A landscape with many peaks, sampled at points; each row gives a point and its height.
A climber steps from a point to the highest of its 3 nearest points, and stops where none of them is higher. Distance is the straight distance between rows; heights are no part of it.
vaz (h 65.8): [126 123 115 199 151 188 106  93 181 100 128 131 123 139 143 114 142  90
  72 141 118 116 106]
nukir (h 58.2): [123 109 119 147 149 135 123 102 149 135 137 145 144  94 123 140 148 147
  85 159 103 119  96]
Rud (h 18.3): [ 71 124 112  24 117 126 154 120 142 160 124 116 147 137 115 175 145 159
 156 113  92 141 170]
nugus (h 51.7): [129 129 135 112 125 116 105 153 122 136 168  92 155 139 161 108 120 129
 129 109 143 111 115]
Zoge (h 48.8): [152 135 130 162  85 129 143 115 127 129 111 103 175 158 100  99 106  85
 125 154 126 122 122]
kof (h 55.9): [121 140 144  96 141 130 113 122 101 152 132 100 137 136 138 156 148 113
 126 118 107 120 130]
zus (h 44.8): [172 143 131 107 147 112  76 139 144 109 176 136 113 116 207 134 132 144
 123 101 149 105 113]
terut (h 31.1): [126 139 110  69  95 130 136 139  88 154 114 113 111 156 120 131 142 129
 190 105  72 127 198]
vez (h 23.6): [ 86 157  84  96 127 143 164 126 126 158 105 100 140 110 105 128 104 160
 152 106 109 124 196]
Fosab (h 23.1): [159 110 177  45  82  61 134 170  14 137 101 164 132  84 149 146 128 146
 112 120 124 152 109]
Tekid (h 12.9): [150 119 151 128 113  61 114 217 142 122 137 140  97 130 141 104 114 144
 128 113 179 138 111]
fuv (h 60.0): [158 196 166 111 106 117 104 137 123 172 116 131 135 190 146 111 141  61
 143 108 105 120 141]
Fitog (h 30.7): [ 88 163 110  80 163 168 126 109 132 193 146 128 124 106 100 174 157 146
 143 133 114 140 171]
Gulu (h 33.8): [127 140 145 101 112  96 138 138 127 150 125 115 168 116 102 108  92 144
 146 121  98 116 152]
rukis (h 60.2): [ 97  88 119 186 174 158 126 118 153 117 134 165 123  85 114 136 124 145
  82 175 149 132 103]
vede (h 65.0): [130 143 110 167 149 156  89 127 167 119 153 152 117 162 157 135 137  93
 113 135 157 105 135]
pez (h 62.7): [148 150 139 166 147 157 143  94 111 137  77 134 151 135 125 104 163 118
  69 157  96 151  74]
fem (h 17.0): [139 117  90  97 142 119 111 184 145 121 194  94 114 136 154 139  91 185
 162  66 166  99 140]
tuv (h 57.4): [137 175 100 111 113 135  88 132 122 163 159 141 112 159 166 169 153 113
 138  94 136 101 124]
dof (h 65.7): [136 161 136 171 127 195 116 121 165 143 121 149 126 149 167  99 169  52
  72 131  86 131 107]
ril (h 17.9): [121 145  85 125 128 139  94 110 159 157 147  88 140 141 122 166 101 164
 213 118 136  99 202]
netuz (h 11.2): [144 114 178  67  96  94 155 143  62 140 123  88 147 109 104 128 124  80
 134 118  80 164 117]
vusi (h 67.2): [100 101 102 217 119 130 100 123 170  83 130 119 130 141 121 128  85 191
 132 159 165 123 134]
bak (h 66.9): [142 119 153  68 158  93 121 120  91 124 149 110 129 121 187 124 165 121
  95 112 167 127 111]
tek (h 50.3): [152 106 157 151 124 108 168  97 107 121 106 165 143  68 157 134 164 127
  81 134 134 119  43]
mavod (h 64.3): [155 201 129 184 119 155 104 150 175 163 141 180  66 196 134 119 135  57
 105  99 127 124 109]
rif (h 53.8): [104 114 160 135 131 120 143 109 110 127  88 120 169  93  97 120 124 136
 110 147 129 120  90]
zadul (h 6.7): [ 94 149  70  64 123 164 106 105 163 150 146  68 105 124 114 198 135 162
 194 130 131 163 195]
nop (h 16.2): [ 88 139 112  37 108  99 187 120  88 126 109 100 130 100 130  83 118 112
 136 106  94 142 183]
lum (h 39.6): [132 167 112  76 110 109 102 163 120 148 143  76 114 141 141 123 123 142
 182  65 104 131 201]
zadel (h 67.3): [156 115 139 196 123 152 137 108 153 110 124 198  81 174 159  96 148  57
  71 115 150 130 115]
raza (h 21.2): [134  95 175 163 102  68 123 144  95  91 106 173 154 123  75  72  99 115
 117 162 155 150  88]
tupal (h 38.7): [128 132  79 146 151 175  76 142 133 152 153 121 122 143 128 189 123 170
 156 116 129 163 186]
nol (h 48.2): [ 92 119 177  69 154 123 151 110  96 117 101  97 151  96 125 138 161 143
 104  93 105 121 109]
lof (h 48.5): [164 133 140 204 121 115 124 152 137 109 116 138 118 125 113  90  95 129
 125 164 158 106 129]
meb (h 57.8): [151 156 100 141 130 155 106  90 133 153 130 115 136 157 118 115 171 115
 109 158 108 126 134]
gebi (h 69.3): [126 162 159  92 149 159 119 104 123 165 138 140 117 137 130 116 181  81
 108 110  76 135 120]
puv (h 65.1): [133 139 153 134 120 142 115 125 148 179 140 134 127 132 157  81 171  78
 127 125  96 121 106]
tavu (h 43.2): [ 78 141 117  77 176 147 148  90 116 155 133 103 168 104 125 142 165 157
 123 124  95 122 112]
mufi (h 58.8): [ 99 105 102 174 113 156 168 115 152  96  73  99 162 118  67 131 111 174
 159 202 121 131 159]
radiv (h 38.9): [ 77 157  81  86 165 143 154  97 121 145 117 103 159  95  72 179 172 162
 164 113  74 146 137]
Funap (h 61.0): [136 135 132 138 143 144 129 123 139 160 126 129 139 101 112 118 149 107
 107 147  89 129  84]
ter (h 26.3): [121 123  85 117 170 139  84 147 143 139 182 111 118 146 142 206  95 159
 159 125 167 131 140]
gem (h 63.4): [134 121 154 148 123 141 118 103 171  85 176 151  97 158 171 119 132 106
  88 128 152 108 106]
Mig (h 20.0): [106 111  96 133 185 134 116 129 111 150 183 143 163 109 119 175 109 201
 141 131 172 129 118]
Bulaf (h 60.6): [123 129 143 173 132 143 153 105 159  69 126 181 113 140 155 114 147 102
  63 155 168 151  53]
puron (h 44.0): [132 179  96 155 107 156 101 134 149 154 121 126 151 152 132 114 125 122
 164 119  88 140 185]
teg (h 66.6): [155 148 126 173 147 196 109 123 170 122 125 179 104 155 173 146 158  72
  88 127 149  95 101]
Kuduk (h 64.6): [153 149  75 239 164 192  94  97 174 108 121 162 118 133 116 154 117  83
  70 176 119 137 152]
Lirov (h 61.4): [129 127 135 131 147 167  93 125 142 172 157 138 118 158 140 152 134 121
 129 111 126 120 135]
Vuna (h 68.2): [135 149  77  87 107 139 110 146 147 137 116 115 126 158 107 118 107 102
 200  98 103 149 170]
Zinid (h 15.8): [176 132 159 110  89  86 127 191  87 120 141 128  94 144 167  94  87 123
 144  62 152 136 126]
Per (h 45.5): [133 110 175  62 127  96 146 146 107 159 135 137 121 134 149 104 145 123
 106  93 121 142 117]
novo (h 9.1): [126  96 166  58 100 109 176 126  66 155 102 113 110  98 114 132 102 143
 134  87 134 158 159]
tofe (h 60.5): [121 147 148 195 104 126 167 121 141 105  74 132 120 140  99  95 167  52
  70 175  95 129  94]
buv (h 48.9): [149 117 176  52 128  87 149 127  54 108 113 150 134 102 132 107 159 130
 111 120 139 141  91]
kef (h 58.0): [104  75 122 174 141 128 125 101 134  94 105 179 117 116 120 115 167 145
  87 199 144 133  65]
lide (h 58.1): [117 114  83 172 152 164 121 122 141 143 131 108 179 124  86 144 104 124
 133 157 104 118 156]
nad (h 35.9): [ 71  89 151  39 122 115 197 102  92 123  99 111 145  71 119 156 100 199
 155 125 135 146 138]
nagu (h 53.9): [154 151 121 179 132 126 127  95 157 116 121 119 117 163 121 114 115 134
 114 152 136 124 148]
nos (h 17.8): [127 100 144 201 138  93 173 121  96  84  77 165  98 141  66  80 129  83
 104 147 127 186  93]
gaf (h 21.9): [129 130 107  75 154 118 164 139 119 157 155  76 127 152 121 116 136 157
 156  98 140 118 169]
Rato (h 47.5): [ 93  91 118 131 150 123 128  93 124 132  98 115 179  77  97 154 131 182
 146 173 155 123 109]
Vimi (h 66.0): [131 168 121 123 132 187 125 100 108 152  86 121 162 123 142 138 194  93
  94 111  80 136  77]
luru (h 65.2): [131  94 138 187  97 141 150  85 141  94  94 148 122 132 112  96 131 119
  63 162 119 121  75]
seda (h 26.5): [ 85  94 152  33 130 107 170 139 121 129 123  97 147 123 144 166  90 188
 147 113 127 107 158]
lofi (h 64.4): [ 98 128 101 218 140 196 132  90 195 107  95 139 159 115 128 141 134 120
  80 147 112 156 110]
nanil (h 41.0): [133  91 101 204 142 110 128 152 158  65 149 149 114 136 129 112  65 154
 155 141 165 136 140]
pide (h 49.4): [110 113 105 153  89 132 145 139 150 136  71 102 172 124  80 113  65 157
 179 163 140 109 162]
Zimor (h 62.6): [132 111 112 243 112 122 150 108 169 107  98 156  97 157  78 108 128  76
 128 154 112 116 135]
kupe (h 60.7): [130 131 165 132 102 105 133 149 115 135 153 147 130 166 158  88 131  87
 131 114 135 121  90]
guz (h 64.9): [132 120 135 162 156 156 106 125 151 115 164 146 121  96 152 147 153  98
  79 141 178 110 102]
dugos (h 43.3): [164 145 123 129 136 103 100 176 133  98 146 138 121 133 137 115 111 122
 154  76 115 112 118]
Zevu (h 32.3): [ 91 152 100  46 122 139 194 104  96 132 100  66 165  67 116 156 134 157
 169 128  79 105 170]
Fiz (h 44.6): [ 96  76 192 118  91 114 124 122  67 111  84 144 152  94 128 140 132 191
 129 145 157 158 101]
dodiz (h 11.8): [172 142 151  93 117  76 124 159  56 110 128 149 104 115 144  97  97  87
 139  92 159 155 100]
Naved (h 47.8): [118 139 100 243 137 111  94 137 205 115 138 136 102 165 115 129 107 125
 112 128 140 122 179]
rez (h 39.9): [ 90  86 165  45 154 101 164 101  84 144 120  93 120  68 129 134 170 208
 122 106 110 160 115]
Sud (h 52.4): [143 169 155  86 138 143  81 128 136 174 164 149  85 191 195 155 161  78
 131  75 140 134 119]
sudoz (h 49.3): [132 110 101 152 149 120  99 165 150 104 182 113 115 125 132 141  81 163
 119 186 180 106 125]
tad (h 18.0): [144 161 145  63 115  99 138 156  65 162 147 105 117 151 183 108 132  95
 158  72  82 139 163]
pofa (h 30.1): [151 108 180 117 123  83 144 140  86 105  87 188 105 125 130  87 137 116
 105 155 142 155  76]
beg (h 49.9): [140 110 145 164 131 101 127 114 138 106 125 162 121 104 142 114 108 146
 129 177 158 126  61]
mora (h 67.8): [146 115 178 105 124  89 156 125  78 115 141 136 151  83 117 110 159 113
 117 143 116 135  74]
Mevof (h 43.9): [ 87  94 120 154 127 109 148 118 119 110  91  96 150  91 117 145  91 164
 138 148 167 121 119]
lunas (h 55.8): [173 123 145 150 114 150 173 104 149  76 129 188 104  95 141 104 166  98
  75 147 138 158  26]
romev (h 12.8): [130  97 115  99 108 115 121 176 148 129 139  80 118 100 131 139  78 189
 171 126 152 100 146]
Kuf (h 42.6): [127  93 134 108 131 106 133 121 121 149 130 136 123 105 134 136 129 157
 121 121 155  81 131]
fef (h 44.1): [175 124 163 167  97  98 127 137 144  63 120 171  70 140 121  67 109  72
 120 135 162 123  95]
mut (h 36.5): [121  60 109 173 110 106 122 150 137  99  93 118 142 126  96  97  70 146
 138 162 140 132 147]
zuzu (h 53.7): [154 165 124  59 136 169  93 126 117 193 136 139 111 139 133 151 184 107
 155 104  96 122 139]
pip (h 68.3): [103 123 113 182 126 153 152 103 134 143  91 119 176  96  81 117 125 167
 149 182 107 119 148]
kor (h 39.2): [115 154  70 163 102 160 132 106 182 126 116 106 135 146  58 124  71 139
 154 155 111 120 187]
dabep (h 51.3): [164  95 150  74 150  99 117 136 124 114 159 125 117  97 149 133 147 173
 138 122 169 123 107]
mezuf (h 22.2): [160 119 153  93 108  77 152 165  76 121 126  98 134 136 139 113 104 119
 159 101 116 132 146]
vevu (h 45.2): [134 167  94  62 128 147 112 124 123 171 169 129  93 169 140 174 130 121
 158 104 122 130 176]
miza (h 4.6): [ 75 140 119  47  90  96 167 140 138 122 119  72 156 116  82 161 113 152
 172  88  99 153 222]
takig (h 65.9): [154 163 115 223 146 143 115 151 172  78 126 171  89 168 133 114 140  80
 120 116 113 107 124]
Lagad (h 55.2): [152 177  89 186 131 176  63 120 173 121 161 144 114 161 128 164 104 112
 156 152 111 135 166]
rarod (h 56.0): [107 130 107 164 131 165 109 127 119 140 158 102 113 158 129 161 136 120
 125 119 146 112 155]
rori (h 60.4): [169  99  98 167 115 132  93 129 159  81 162 143  98 148 138 122 128 133
 105 138 158 116 119]
Bet (h 44.2): [ 88 110 161 104 112  96 152 122  85 136 104  87 142  91  92 129  90 166
 148 147 130 120 134]
pob (h 65.3): [159 140 157  65 124  78 117 174  88 105 190 141 101 172 204 126 155  98
 128  66 158 120 121]
tuder (h 23.7): [127  85 117 131 141 100 111 182 147 108 143 117 144 121 112 133  77 160
 168 117 138  90 157]

Call two points neighbours if one is among the 3 nearest of the other. Go from one point of each pair to the other, from neighbour to neighbour, staying as high as possible. Name the lowest point that can't be avoided.
pip / vusi | sudoz
pip / zadel | rarod
teg / mora | rif
zadel / luru | pez
Vuna / gebi | puron
gebi / teg | puv
